Each row is a point on a tangle of strands that fork, close into loops and nearly touch. The rows are in no order.
In the rows, zero is written as 128.
Two points are linked if the straight distance between their rows is under 158. Some points are linked to none.
J_304: [163 134 116 141  83 151  42 107 173  98 112 110  91 133 145 111 146 124
 101 110 126 106 131 135 112 157 171 179 144  92 180 153 126 104]
J_989: [135 111 156  77 131 190 138 101  89 163 161 140 173 136  88 134 146 103
 122 174 124 107 146  70  91  98  99 119 158 145  88 108  87 139]
J_169: [180 151 183 124 152 124 113 111 126 104 105 138 182 100 112 113 124  76
 100 125 178 108 139 106 121 119  66  94 175 165 126 123 167  77]
J_679: [123 120 131  89 172 118  98 195 114 120 186 133 135 112 175 141 117 106
  82 105  85 110 170 149 103 123 189 142 138 150 118 141 128 126]
J_441: [111 115 146 141 141 150 109  94 103 159  60 118 125 130 116  89 152 158
  88 206 192 139  90  95 111 121  62  98 131 143  96 103 154  84]
J_199: [174  97 152 145  77 124 110  77 141 137 156 133 140 145 126 133 144 110
 114 122 131 133 108 119 132 110 159 133 151 102 133 117 116 131]
J_671: [119  83 118  87 119 125 146 116 109 146  70 137 114 176 115 139 128 150
  68 171 168 171 140 132 146 105 159  77 143  96 106 104 101 122]
J_305: [ 88 206 146 102 174 129 123 193 178 150 103 118 151 109 186 167 152 142
 129 128 122 105 112 148 113 119 135 139 104 178 182 129 103  91]
J_821: [103 121 115 119 173 122 119 127 135 101 118 149 110  87 187 133 145 187
 144  96  99 130 114 165 113 136 131 153  92  84 151 146  78 171]
J_307: [141 129 127 127  49 121 132 133 130 135 177 111  88 129  75 125  94  96
 156 140 151 164 115  75 134 132 102 124 134 156 121 101 122 128]
J_246: [155 119 163 135  82  89 137 138  50 147 158  89 121 146 154  83  99 172
 114  97  49 143 129 143  97 144 119 174  85 114 104 136 132 161]
J_44: [160 122 134  95  64 206 112  98 107 131  94  90 122 197 112  86 124 140
  85 166 160 143 154 156 151 174 119 101 118 100 126 149 125 106]
J_903: [129 158 144 102 113 134 169 106 122 156 190 155 161 165  93 164 150  95
 180 173 156  76 141  90 135 116 108 120 132 134 160 119 148 164]
J_478: [156 121 220 145 116 120 120 122 117 147  97 132 179  91 155  86 134  72
  84  93 162 148  91 136 129 123  88 162 118 155 141 108  88 114]
J_129: [117 131 100 128 134 111 187 111 116 169 134 100 144 162  93 132 109 170
 169 177 138 159 106  48 156 144  89  95 123 137 110 106  94 227]
J_587: [151  96 141 174  95 166 113 136 161 143 123 161 126 170 109 120 131 166
 129  81  91 145 161 187 151 133 182 182 109 142 184 173 155 117]
J_924: [ 82 197 148 103 141 130 159 157 188 181  91 149 132 142 188 149 162 135
 147 186 121 114  85 125 109 116 133 125 113 127 181 119  65 123]
J_277: [135 158 168 154 145 122 110  85 109 138  63 132 188  81 139 104 181  55
 127 116 141 147 109 146 129 131 110 185 126 153 136 118 144  66]
J_481: [134 177 138 132 102 102 138 117 116 136 126 158 126 139 123 136 159 179
 161 114 149 184  99 134 142 127  90 206 118 161 159 130  76 155]
J_653: [126 122 105 127 119 180  92 124 158 103  98  70 137 102 158 118 145 135
 142 133 175 111 150 151 137 144 102 138  53  82 193 152 150 143]
J_758: [156 116  99 138 120 130 107  90 134 111 108 139 124 198 137 151 142 204
 133 143 130 117 153 117 137 134 176 117 141 100 111 131 174 157]
J_332: [ 95  94  65 120 169 140 124 128 138 120 148 128 154  91 121 146 141 109
 173 132 139 106 142 121 136 118 145 116 134 100 137 107 132 154]
J_156: [132 183 169 134 157  69 109 124 126 151  83 171 170  96 135 159 167 101
 141  95 100 125 141 124 109  74 137 157 150 170 135 147  81 128]
J_677: [129 115 121  78 131 163 120 142 109 132 119 114 118 134 135 126 110 100
  63 107 104 125 144 174 114 136 151 115 127  95 146 141  79  77]
J_448: [136 157  77 127 136 138 145 102 125  66 154 106  90 121 135 169 127 143
 191 123  66 127 156 125 160 135 154  82 146 101  60 151 170 144]
J_314: [133 165 103 132 162  95  88 117 146 135 114 134 128 107 161  92 132  91
 147 123 101  86  90 105  80 166 127 197 153 100 137  86 112 127]
J_839: [142 107 133 178 132 164  96 109 129  91 182 193  86  77 147 117 163 134
 161  89  91 138 112 177 124 169 149 192 139 127 161 151 144 105]
J_845: [151 130 146 165 118  75 125 125  72 122 133 127 123 144 136  72 110 181
 119 114 112 126  83 129  92 157  90 182 111 147  97 111 168 147]
J_666: [122 117 123 148 126 162  70 107 154  96 155 188  60 116 158 154 173 186
 147 138 122 141 147 147 121 146 163 166 118 119 157 147 197 115]
J_565: [148 118 122 118 160 183 162  98 123 142 150  89 180 123 139 104 108 143
 114 107 129 152  88 105 182 158 104 131 162 121  76  97  44 156]
J_844: [142  95 103 127 125 118  87 109  50 114 167 130 107 150 138 133 140 139
 113 110 103 127 165 178 117 162 159 194 100  98 147 135 156 130]
J_73: [146 130 130  94 103 140 165 159 103 103 164 121 109 131 125 106 105  86
 169 130 113 170 186 154 139 189 116 167 116 161 123 109 120 129]
J_581: [171 176 130  77 103 142  83  74  80 150 102  82 120 213  95 129 117 129
 117 171 158 121 176 131 115 166  99 116 101 119 118 134 146  99]
J_91: [138  99 130 152  95 101  39 124 126 124  89  88 123  73 119 115 127 103
 131 108 140 140 151 114  82 107 136 154  81 119 138 126 177 105]
J_367: [104 134 106 121 174 140  69 123 174 140 146 179 117 127 160 186 171 161
 160 134 119 109 183 132 133 117 215 131 130 143 143 160 176 116]
J_217: [147 129 140 121 138  92 120 120  68 103 158 122 140  84 142 110 149 119
 169 125  92 152 150 101 113 125  87 178 122 154  89 113 109 176]
J_699: [129 108 115 156  93 137  69 120  98 124  66  97 129 113 103  57 130 125
 117 161 168 150 116 114  89 141  90 146 110 137 111 104 172 102]
J_61: [139 112 129 104 202 177  94  94 126 103 147 142 156 138 137 165 146 148
  69 150 184  64 151 113 115  76 123  75 177 124 117 113 151  78]
J_670: [ 82  94 151 132 148 140 117 190 146 154 125 132 126  72 161 125 147 176
 127 125 108  87 126 117  69  78 140 114  84 132 122 132 149 122]
J_982: [121  71 141 150  64 191 137 149 182 130 156 125  68 115 112 100  94 128
 157  95  47 119 136 149 115 162 160 136  92  72 165 161 125 137]
J_434: [103 178 151 110 158 100 185 143 102  98 154 157 141  89 143 155 171 109
 133 125  87 100  93 119 129  86  99 115 149 140 118 162  66 162]
J_469: [109 128  75 145 102  78 104 164 106  62 135 129  91 116 108 123 108 125
 167 128 134 128 170 116 125 149 149 145 151 129 115 111 195 150]
J_902: [131 111 110 172 136 194 145 107 128  97 123  85 169 135 117 108 151 146
 110 159 151  99  84 110 135 121  97  82 164 120  61 123 152 123]
J_987: [121 159  69 122 107 135 141 118 121  98 115  89  83 132 114 127 111 172
 197 155  92 147 142  71 125 157 103  95 131 106  63 131 132 172]
J_548: [146  91 179 171 123  83 145 159 101 111 112  97 132 116 176  84 106 128
  98  86  55 134 150 167 132 138 143 155  82 106 131 172 172 169]
J_915: [116 121  90 118 153  86 155 127 123 172 113 104 129 163 122  75  93 110
  91 161 191 153  76 115 165 177  89 125 134 124 155 105  88 159]
J_598: [119 104  90  90 193 105 145 128 104 135 178 167 124 126  84 179 101 108
 144 131  88  95 159 107 103 117 160  97 157  96 111 111 113 151]
J_620: [153 136 115 110 191 124 131  68 102 131 119 125 160 177 112 160 137 118
  69 127 156  85 122 135 131 109 129  98 163 108 119 137 125  95]
J_130: [116 133 139 120 158 125 114 141 134 161  80 113  90 130 140 111  95 171
 113 120 124 102 130 152  76 158  89 116  68  98 156 128 165  72]
J_577: [120 148  83 104 100  95 124  97 132 127 121 109  77 105 110 128 117 117
 186 139  96 129 143  87 103 148 121 126 118  71 122 125  93 172]
J_560: [163 101 118 140 113 148 104 118 132 111 186  80 179 175 113 119  91  96
 136 129 152  63 136 107 136 147 139 119 131 117 124 106 182 140]
J_767: [151 111 172  72 144 178 165 120  69 122 164 161 177 135 141 133 170 116
  79 151  91 135 141 136 117 111 118 134 154 145  70 122  76 127]
J_719: [127 114 141 163 117 116  44 129 111 111 131 114 125 100 125 144 150 116
  94 104 141 114 144 126 111  75 172 119 128 167 100 149 210  74]
J_542: [147 119 121 103  88 152 152  82 110 139 146 157 144 209  60 165 139 142
 155 174 140  66 145  76 138 137 138  92 157 101 131 144 131 180]
J_105: [ 95 143 145 143 118 121 170 152 108 121 158 187 152  98  99 164 168 105
 147 129 107  71 125 114 118  64 151  92 163 160 122 180 125 135]
J_933: [105 146  83 169 136 111  97 148 176 114 102  91 126  89 154 103 133 119
 150 106 100 123  89 115 116 145 132 158 135 129 117 118 150 109]
J_35: [138 111 130 127  87 189 112 119 152 131  60  80 104 186 107 101  80 163
 135 134 169 117 181 151 160 157 116  68  73  96 146 158 157 122]
J_290: [ 93 121 113  79 165 145  97 205 117 120 119 129 139  84 157 148 149 135
 115 144 132 115 176 123  99  97 159 123 109 169 113 117 155 111]
J_275: [151 121 131 147  67 152  50  83 171  85  78 156  74 117  94 113 132 117
 138 127 137 104 137 102  97 154 140 127 150  83 126 143 171  79]
J_113: [149 147 153 126 124  49 147 105  97 102 104 108 137 132 178 144 159 116
 123 156  79 122 143 118 120 108 137 108 123 102 100 151 171 163]
J_203: [147 125 105 109 120 182  89 111 140 109 115 134  99 134  71 116 107 167
 122 130 190 154 141  87 123 145  83 101 166 151  80 113 116 106]
J_153: [127 101 129 155 146 133 118  70 110 125  95 162 151 189 143 153 191 163
 100 200 133  99 109 110 123 108 166 120 168 112  99 108 193 124]
J_955: [160 175 116 101  89 111  76 112 159 133  98  56 146 133 132 117 116 140
 148 109 152 156 165  98 125 119  98 150  83 142 140 149 105 144]
J_486: [107  61 128 152 134 180  80 150 130 121 138  75 140  75 170 104 144 170
  99 104  92  81 140 131  97  86 160 115  66  92 118 172 152 130]
J_855: [ 98 159  69 146 164 121 153 137 135  97 151 130 111 136  95 173 128 119
 128 146 120  92 117  78 120  93 125  95 195 150  71 125 167 121]
J_379: [ 97 155 126 115 169 158 148 114 184 156  75 142 160 111 158 150 200 160
 188 187 141 117 131 115 129 101 110 112 113 129 153 114 114 126]
J_696: [104  89 109 131 119 126 125 166 111 180 196  96 138 122 151 142 100 136
 157 105  50 146 144 145 133 138 188 183  82 139 119  99  96 160]
J_819: [ 96 160 125 159 137 109 177 140 166 174  57 143 146 119  88 115 110  51
 142 111 134 111  98 167 150 132 135 103 136 112 180 153  79  91]
J_570: [147  99 147 158  98 142 184 141 143 160  83 102 172 167 139  79  99 142
 136 124  81 156 138 160 152 161 147 132 108 110 138 129 125 155]
J_768: [102 103 143 102 100 100 194 131 153 150 147 127  99 133 122 154 130 154
 137 185 155 164  95  63 147  94 104  56 135 116 119 112 100 203]
J_382: [143 161 134  81 156  87 181 105 107  97 152 143 110 138 170 174 154 139
 162 165  78 137 144 144 148 145 138 126 109  96 129 137 125 190]
J_263: [116  99 129 149  93  94 187 103  89 171 133  96 172 103 115 117 127  97
 150 118 124 183 113 133 174 112 122 116  86 112 105 123  79 176]
J_673: [103 117  97 130 104 105 114 135 108 150  84  86 130 151 115 132 140 110
  67 156 140 125 121 116 112  84 167  77 149 110  73 114 140  91]
J_5: [125 139 126 134 165 101  74 155 133 138  61 123  97 144 174 127 134 169
  57 121  95 127 118 164  95 134 157 153 116 112 148 142 171  79]
J_184: [135  84 148 138  99 111 126 126 154 119 226 147  91 135 131 195 123 138
 112 115 176 158  92 122 170  84 148 114 115 139 154 128 159 134]
J_901: [ 98 181  86 138 123 128 113 200 152 116 111 120  76 149 152 137 118 204
 106  82 114 147 124 170 124 141 118 179 101 162 151 159 141 118]
J_878: [130  67 113 161  90  96 120 150 116  71 175 155 107 126 105 159 105 153
 103  97 175 126 120 116 156 101 149  90 158 127 131 143 169 168]
J_175: [186 104 152 119 102 147  65 122 126  83 130  99 110 155 112 111  54 113
 131 138 151  71 176  96  96 164 113  92 119  91 115 121 208 137]
J_298: [ 77 177 100 181 123 133 159 147 175 135  69 125 151 115 150 118 147  80
 167 114  81 110  89 189 162 130 154 139 125 112 161 150  95  99]
J_967: [122 123 190 111 176 103 113 178 184 148  81 146 123  71 194 105 113 115
 116 124  95 154 112 142  87 137 119 140  96 134 155  99  91 134]
J_23: [165 121 210 119 111 149 175 118 121 164  99 160 137 172 135  80 130 144
  91 121 116  92 112 171 115 158 120 119 130 108 180 154 102 119]
J_223: [125 168 112 114 165  96 149  97 144 187 111  73 174 157 137 120 106 148
 179 149 152 171 128  87 176 146  83 127  95 150 108 103 102 186]
J_141: [151 117 147 192  76 144  91 131 120  88 151 160  79 102 126 111 138 138
 130  85  85 180 154 196 139 152 168 189 128 163 137 180 166  91]
J_88: [149 122 151 138 138 101 116  85  92 135 203 109 149 104 110 135 128  83
 157 126  95 122 115  65 102 102 102 157 146 158  59  85 143 140]
J_77: [ 98 161  73 115 106 117  83 163 172 163 150 101 106 128 112 177 126 104
 124  94 125 102 102 104 108  90 173 138 135 141 152 146  76  88]
J_776: [144 104 113 131 132 129  99 143 106 127 171 159 112 133 119 128  95 139
 108  45 134 162 117 173 137 153 134 209 143 153 174 114  29 116]
J_782: [102 138 112 168  98  99 166 173  67  97 122 138 132 121  84  86 127 115
 111 119 168 123  90 135 134 123  79 137 160 171 117 146 149 131]
J_576: [143 167  96 174 108  70 121 102 108  95  98 123  92 166 139 107 135 178
 120 116 106 151  88 144 129 156 125 169 145 129  93 120 178 117]
J_748: [148 105 162 147 169 132 140 111 135 126 175 197 150 119 112 149 134 136
 121  75 172 107 111 161 147 102 113 119 142 144 174 152 123 109]
J_399: [ 94 180 137 104 169  96 184 108 134 158 134 160 111 159 136 149 154 105
 126 200 138 131  64  72 127 118  89 122 152 144 124 103  54 153]
J_928: [128 112 129 148  53 130  83 125 137  59  96 135  69 134  84  90  84 107
 140 137 174  83 153  91 108 154 112  82 135  93 120 126 191 126]
J_279: [ 94 114 104 105 131 108 176 138  87 148 165 129 109 134 105 173 129 152
 117 133  99 179  97 110 140 105 126 122 130 141  77 119  74 147]
J_515: [129 107 109 123 118 208  85 114 149 116  74  82 138 189 104 126  89 171
 105 153 216 101 192 126 171 119 141  46 125 120 106 133 155 101]
J_145: [134 135 198 133 134 129 133 144 205 191  55  89 131 103 180  89 109 113
 133 118  65 149 127 129  97 125 125 123  69 115 134 130 121 106]
J_784: [171  87 154 102 164 161 136 102 151 116 178 141 189 113 134 157 120 126
 110  87 181 154 136 140 175 103 115 117 149 152 151 117  90 137]
J_822: [133 140 131 115 121 120 138 138 217 112 165 141 105 134 155 169 129 145
 147 133 171 159 104 116 163 113 125 105 137 137 158 110 141 129]
J_114: [103 182 116 129 136 123 122 195 133  86  66 114 102 123 188 120 151 158
  69 122 139 129 122 186 135 138 112 157 107 139 178 171 145 105]
J_502: [154 103 123 144 155  65 152  92 102 139 132 128 111 169 100 115  78 154
 109 123 186 147  98 132 137 167  87 118 124  96 145  98 135 151]
J_672: [147 129 124 106 132 142 109  92 168 157 133 108 117 138  75 179  66 135
 168  90 160 119 164 107 132  94 112  50 118 110 131 150 116  92]
J_545: [122 163 148 130 155 127 129 115 107 132 136 148 113 115  99 172 130 135
 131 100 162 151 120 153 140  95  97 120  98 157 139 145 160  67]
J_690: [101 135 118 160 123  75  84 144 169 187 124 118 127 137 105 180 122 134
 121  96 138  99 107  99 107  60 185 115 121 140 152 144 148  87]
J_497: [144 172 151 122 164 130 178 177 131 127 155 146 180 169 167 114 121 117
 110 115  92  99 123 180 166 155 144 157 160 177 131 125 117 133]
J_553: [ 98 144 174 118 158 152 166 133 111 182  85 141 128 146 135 121 157 168
  83 215 160  96  97 119 109 105  86  72 114 129 117 113 128  90]
J_511: [112 130 128 146 131 147 102 131 130 119 108 131 121  99 142 148 169 107
  80 132 129 103 104 137 118  66 162  80 168 139  97 143 160  51]
J_533: [106  75 107 125 154 120 145 165  93 141 190 131 120 108 147 156 121 194
 119 112  60 172 110 114 115 123 172 145 107 132  81  96 118 169]
J_841: [121 180 149 128 167 116 130 168 170 126 105 117 143 110 197 176 159 140
 107 117 102 108 151 147 134  83 170  98 133 154 148 181 151 106]
J_591: [177 123 134 142 102 101 163 135  86 105 146 107  98 171  98  82  52 144
 110  85 153 154 111 162 148 185  64 122 109 142 134 138 141 118]
J_826: [155 103 128 183 149 147 132 112 161 145 167 146 167 155 158 124 135 157
 138  80  75 140 119 170 174 155 195 165 133 132 147 150 154 148]
J_589: [138 101 165 189  95 110 105 103 133 115 123  98 133  74 171  99 154  89
 118 100  64 120 112 164 118 108 163 148  85  91 140 177 150 127]
J_461: [109 153 130 156 169 145 142 173 165 166 167 139 168 159 162 135 138 161
 149  98  84 132 102 178 162 138 170 174 123 185 123 127 151  99]
J_12: [ 97 151 129 141  87 134 161 196 111 117  78 139 119 103 121  64 133  99
 130 153 151 173 113 156 142 168  96 153 128 174 147 129 121 123]
J_584: [160 165 162  93 124 126 151 109 103 131 171 132 157 169 146 135 156 154
 113 137 180 152 116 106 155 137  68 184 129 177 133 124  97 176]
J_934: [154 146 128 145 138 108  94  88 125 133 155 150 107 116 114 142 135 140
 164  65 147 175 112 159 138 153 107 214 108 162 165 117 100  99]
J_535: [112 121 150 132 126 100 156 150 122 154 106 104 115 128  97 127  86 132
 120 102 146 108 126 155 123 111 113  88  88 117 149 158 161  94]
J_285: [ 99  77 114 137 155 129 119 133 108 179 183 148 130 105  85 164 102 112
 138  99  82  69 130 117  93  83 175  89 138 117 110 132 133  93]
J_650: [150 145 115 176 124 106 116 143 170 120  90  94 120 136 128  70  76 118
 144  75 114 133 134 140 125 187 114 191 133 143 158 121 133 132]
J_390: [104 161  91 134 172  99  96 126 146 148 197  96 131 107 151 171 127 106
 137  73 105 116  76 127 137  97 156 173 127 131 131 137  52 110]
J_622: [130 121 156 176 108 101 180 142 155 153  89 144 163 102 117  95 123 116
 185  99  99 166 123 150 162 126 129 141 112 154 124 130  94 162]
J_164: [125  99 145 142  99 170 144 161 149 102  69 175 118 128 135 113 142 155
 119 119 131 136 158 178 139 131 158 115 128 126 160 159 157 118]
J_216: [129  87 121 182 102  80 179 160 103  77 142 132 118 103 117 107 101 123
 115  91 127 139  97 151 172 115 133  99 150 145 106 147 158 158]
J_341: [121  96 139 105 167 126 121  93  84 154 164  98 152  98 109 134 126 101
 127 150 139 120 131  61  86  96  58 111 107 115  78  88 121 154]
J_7: [175 146 173 137 111 128 118  78 118  88 103 126 123 141 116 123 126  73
 115 144 151 148 129 149 149 135 109  90 156 143 103 120 197  68]
J_4: [133  75 120 119 174  99 116 115  64 106 188 181 121 104 121 145 130 133
 129 109  94 113 168 133 101 146 162 151 142  89 144 132 119 177]
J_506: [125  77 176 117 139 141 158 145 131 119 106 176 125  92 135  96 129  95
 137 144 116 142 166 180 120 136 138 102 105 122 140 121 180 112]
J_930: [156 175 182 107 152  88 111 136 140 134  77 136 169  77 123 135 130 112
 146 113 159 164 145  99 112  87  76 113 136 191 132 141 117 107]
J_573: [138 157 167 113 140 124 153 153 143 138 221 162 179 140 151 139 129  68
 140 147 131  89 136 134 141 127 142 153 143 168 160  99 146 148]
J_80: [101 103 120  93 144  76 180 124 126 174 116 101 116 125 170 109 106  89
  83 171 142 176  81 120 149 137 126  96 111  79 130  81  53 176]
J_536: [129  77 129 160 125 184 119 138 166 145 178 144 108  99  99 125  87 113
 148  64  65  99 127 147 117 124 177 101 124 106 142 159 132  98]
J_897: [177 116 125 167  94 113  89  95 130 127 126  60  87 157 101  80  47 130
 145  85 126 136 140 140 117 197  83 152  98 112 135 114 155 103]
J_55: [118  99  76 138  63  96  95 118  89  98 121 142  94 181  92 167 135 153
 138 144 139 134 174 107 149 110 185 144 130 101 119 122 182 178]
J_259: [140 142 139  78 181 146 161  96  89 136 144 161  81 136 105 143 125 186
 137 132 113 172 139 146 121 155  69 126 102 118  96 131 110 105]
J_664: [133 161 157 116 136 147 112 143 194 111 126 142 143 139 157 190 162 148
 122 140 186 137 154 122 167  73 151  92 138 182 154 146 171  96]
J_851: [ 91 169 115 118  83 142 150 172 146 124  95 115 124 107 136 103 142 140
 149 168 143 153 112 104 130 115 118 118 139 157 112 130 102 145]
J_124: [ 87 140 107 111 164 100 141 170 130 107 204 139 105 127 120 206 110 109
 119 114 143  92 142 105 140  80 154  76 148 157 110 142 183 106]
J_480: [107 121 130 106 160 126 151 154 108 109 146 178 124  73 101  99 125 118
 176 145 124 130 142  92  88 143  74 151 162 171  91  90 111 165]
J_941: [170 160 175  98 116 170 164 115 141 112 127 161 147 143 147  94 148 150
 119 141 148 108 115 118 126 154  74 129 152 134 146 148  79 152]
J_746: [124  99 113  91 149 193  80  92 108 116 121 169 140 149 113 162 182 139
 106 181 145  89 177 101 105 107 160 112 160 113  99 108 173 101]
J_155: [ 91 172 118 138 109 151 155 131 130 127  71 159 110 131  98  93 158 126
 181 199 151 112 119  87 100 153  78 111 143 141 113 122 165 124]
J_465: [110 173 111 122 148 149 160 139 106 123 156 118 187 137 127  99 142  94
  99 107 197 101  83 146 180 148  72 162 132 168 161 133  96 115]
J_712: [144 130 110  97 108 169  95 197 148  93 152 127 121  80 128  87 104 107
 152  89 117 169 172 142 110 176 124 194 138 181 136 111  81 124]
J_566: [147 142 144 123  90 175 101 128 144 186 131  79 197 162 107  93 120  86
 132 155 154  66 147 104 111 143 133 140 113 150 158 122 159 104]
J_963: [ 99 137 125 132 167 127 187 173  82  90 178 135 173 110 119 118 137 106
  99 119 189 110  89 152 162 107  71 119 137 171 121 132 153 124]
J_344: [109  67  87 135 124 174 106 120 147 124 110  85 160  79 149  86 144 140
 159 156 154 123 144 103 118 134 112 133  82  93 136  97 142 167]
J_308: [127 130 117 106  91 129 135 104 124  89 156 156 100 136  76 180 132 124
 149 149 123  69 152  42 122  89 136  71 169  89  96 141 140 187]
J_757: [127  51 160 187  94 131  89 142 174 111 123  88 139  81 159 126 122 127
  83  92 130 110 133 140 143  87 167 112  76 106 173 176 156 143]
J_665: [114 106 111 180 154  94 151 130 154 135  65 140 154 113  89 107 107 114
 143 106 154  76 121 150 129 121 132 108 151  89 177 137 145 115]
J_640: [129  83 112 146  67 158 148 104 114 108 127 128  72 164 100 137 119 145
  89 144 137 137  81 128 146 144 158  70 146  79  80 106 175  99]
J_834: [115 135 100 128 119 118 126 156 114 173 133 135 132 145 136 131 131 128
 166 147  31 156 163 141 102 133 210 167 129 126  96  92 127 136]
J_675: [ 87  99 115 131 122  86 161 151 136 141 115 134 105 102 164 100 122 114
 138 148  84 162  78 131 125 149 155 128 133  86 108  81  74 175]
J_99: [152 109 103 156 130 139  61 102 105 102 146 113 126 134 132 106 131 111
  64 100 149 110 115 164 119 154 141 190 144 123 141 127 149  80]
J_583: [127 173 141 167 139  57  95 139 123 124  34 145 171  84 149 111 159  83
  98 101 128 164 100 146 121 107 140 177 159 159 133 132 103 102]
J_231: [148 105 162 133  97 157 120  74 104  79 140 138 105 172 113 157 127 125
  88 156 163 121 131 155 163 106 147  66 143 107  95 141 211  82]
J_313: [119 141 130  89 129 174 103 110 115 138 111 111 112 172  70 184 100 166
 108 121 199  99 182  96 140  84 112  46 121 138 102 144 141  97]
J_856: [122 127  79 132 131 139  88 134 132 122 112 123 157 107 173 131 158 111
 143 119  38 151 169 145 123 124 221 159 154 119 108 145  99 158]
J_396: [104 184 106 130 141 124 140 115 112 128 172  86 166 119 130 132 144  85
 131  82 129  95  79 144 165 142 112 195 115 128 150 132  65 112]
J_752: [130 174 125 110 177 103 173 126 144  88 126 149 128  86 186 132 148 104
 167 114 109  99 121 158 142 146 103 125 127  95 158 155  97 165]
J_872: [150 121 123  43 150 136 120 157  73 102 144 146 125 129 156 127 137 102
  57 154 120 136 163 162  90 136 152 123 149 122 101 120 102 115]
J_716: [ 98 146  79 131 139 129  96  81 106  80 153 116  90 139  99 181 150 134
 141 155 137  73 125  70 110 110 111 105 144  97  78 137 174 129]
J_66: [138 143 138 131 130 131 129  75 110 125 137 170 126 109 128  94 159  66
 157 156 125 102  84 111  87 175  89 171 150  87 142  91 123 125]
J_614: [108 128  56 120  59 152 121 161 123 123 128 136  73 132  78 148 111 151
 144 101 124 166 136 138 133 147 161 166 154 136 146 134  32 119]
J_323: [120 124 135 150 131 146 133 101 123 135 121 197 119 114 102 114 156 141
 167 151 143  82 105 117  94 136 108 134 147 114 139 109 171 116]
J_869: [135 130 135 109 133 113 167 123 116 103 164 120 126 101 158 161 125 130
 185 129  40 177 189 149 152 127 160 101 114 125  76 143 162 161]
J_171: [109 146 149  92 168  65 174 145 142 144 110 162 115 121 122 153 133 132
 138 194 172 146 132  66 121  93  68  93 150 161 129 112  86 185]
J_270: [ 92 128 112 109  83  74 164 109  71 202 137 113 102 122  81 130 115  94
 155 145  99 195 115 120 137 122 115 134  91 126 104 112  35 146]
J_745: [ 89 168 100  88 190 124 146  81 135 170  97 113 115 125 114 132 140  90
 134 209 158 149 117  99 141 134  77  93 123 103 128 107  78 127]
J_356: [143 109 138 131  82 168 118 129 172 135 131  91 104 132 128 123 106 143
 139  99 111 119 144 153 121 149 112 153  53  89 189 161 120 138]
J_524: [143 153 107 153 129 111 164 119  96 106 108 126  92 204 114 127 121 146
  82 144 133 143  79 166 145 156 125 106 172 121  83 123 173  84]
J_568: [106  85 163 155 151 128 185 158 105 140 130 209 177  80 117 120 142  80
 153 114  99 101 135 175 114  94 153 118 144 145 131 137 135 125]
J_633: [151 129 188 108 136 147 168 143 133 200  79 150 141 177 125  96 114 164
  70 164 168 100 123 133 116 128 109  70 137 143 158 140 103 109]
J_450: [150 160 128  93 103 103 129  91 162 154 100  83 167 149 148 121 137 110
 159 155 149 164 166 109 173 138 131 139  99 115 169 124  99 181]
J_571: [ 98 165  76 138 120 128 140 188 195 122 122  80 129  90 151  94 114 125
 164 126  98 138  88  83 118 115 122 122 156 152  83 100  90 148]
J_500: [129 159 132 103 232 104 162  63 118 127 101 123 158 145 129 162 137  77
 101 177 163 127 137 114 149 107  70  91 158 129 121 115 118 122]
J_966: [154 102 125 118  65 146  80 126 150 131 143 149 114 140  53 128  81 137
 127 108 200 136 161  87 109 114 128 119 152 152 132 105 117 123]
J_755: [129 109  88 106  94 172 136 177 120 125 202 123 106 149  87 128  90 167
 118  90 140 159 114 140 145 162 143 180 147 151 133 103  72 120]
J_420: [102 132 108  72  33 184 140 164 114 131 153 141  86 150  89 156 136 100
 115 148 120 157 159 165 135 122 179 139 116 126 154 143  50 125]
J_56: [122 118 119 135 126  94  71 138 134 121 137 111 116  78 128 132 131  89
 135  90 155 173 126 130 110 131 130 192  90 139 189  99 113 103]
J_674: [145 171 129  92 135 173  97 101 116 189 126  81 166 170 144 106 141 136
 138 166 142 108 161 120 107 171 103 160  86 129 138 119 136 109]
J_883: [119  86 107 144 106  87 178 155 102  91 163 136 102  94 136 131 112  94
 134  98  67 159 111 153 144 143 181 114 136  91 122 115 103 178]
J_453: [129  85 126 122  95 129 149  96 148 126 121 110 111 173 121 146 105 147
 112 183 162 134 109  74 145 120 150  42 140  77 100  91 142 161]
J_763: [141 123 188 133 124  97 176 155 198 171  60 109 151 153 185  85 103 100
 101 129  63 135 137 149 133 130 170 113 114 111 154 124 105 155]
J_200: [115 166 115 133 102 113 132 197 107  88 165 151 104 122 114 125 119 101
 172 131 130 114 170 141 119 168 122 172 131 186 153 131 188 126]
J_615: [156  90  96  87 208 162 153 119 135 103 157 131 178 123 122 156 104 146
 100 104 133 148 139 123 158 124 125  93 177 107 110 106  69 163]
J_264: [154 135 116 106 149 190 125  66 149 137 135 119 129 133 111 103 135 141
 126 130 151 181  79  85 137 151  67 120 174 141  73 107  56 111]
J_53: [124 107 168 147 202  94 135 128 164 111  82 158 134  66 200 110 149 180
 144 109 126 155 108 155 113 128 100 150  93 115 156 118 129 146]

A fork is a point with three links, a tip a point with one. Leave the first point through the second and follow the links. Name the first fork or tip that comes.
J_768, J_171 => J_712
J_581, J_674 => J_598
J_640, J_524 => J_872
J_712, J_73 => J_768
J_307, J_966 => J_535
J_290, J_670 => J_640

A piece is two or more points that can be reached from each other along the links. Count, over all rows, the pieces, the separate loops (a circle has one, a figure eight two, a Y none), the forks (points with three links) and the tips (points with one).
pieces => 5
loops => 4
forks => 15
tips => 17
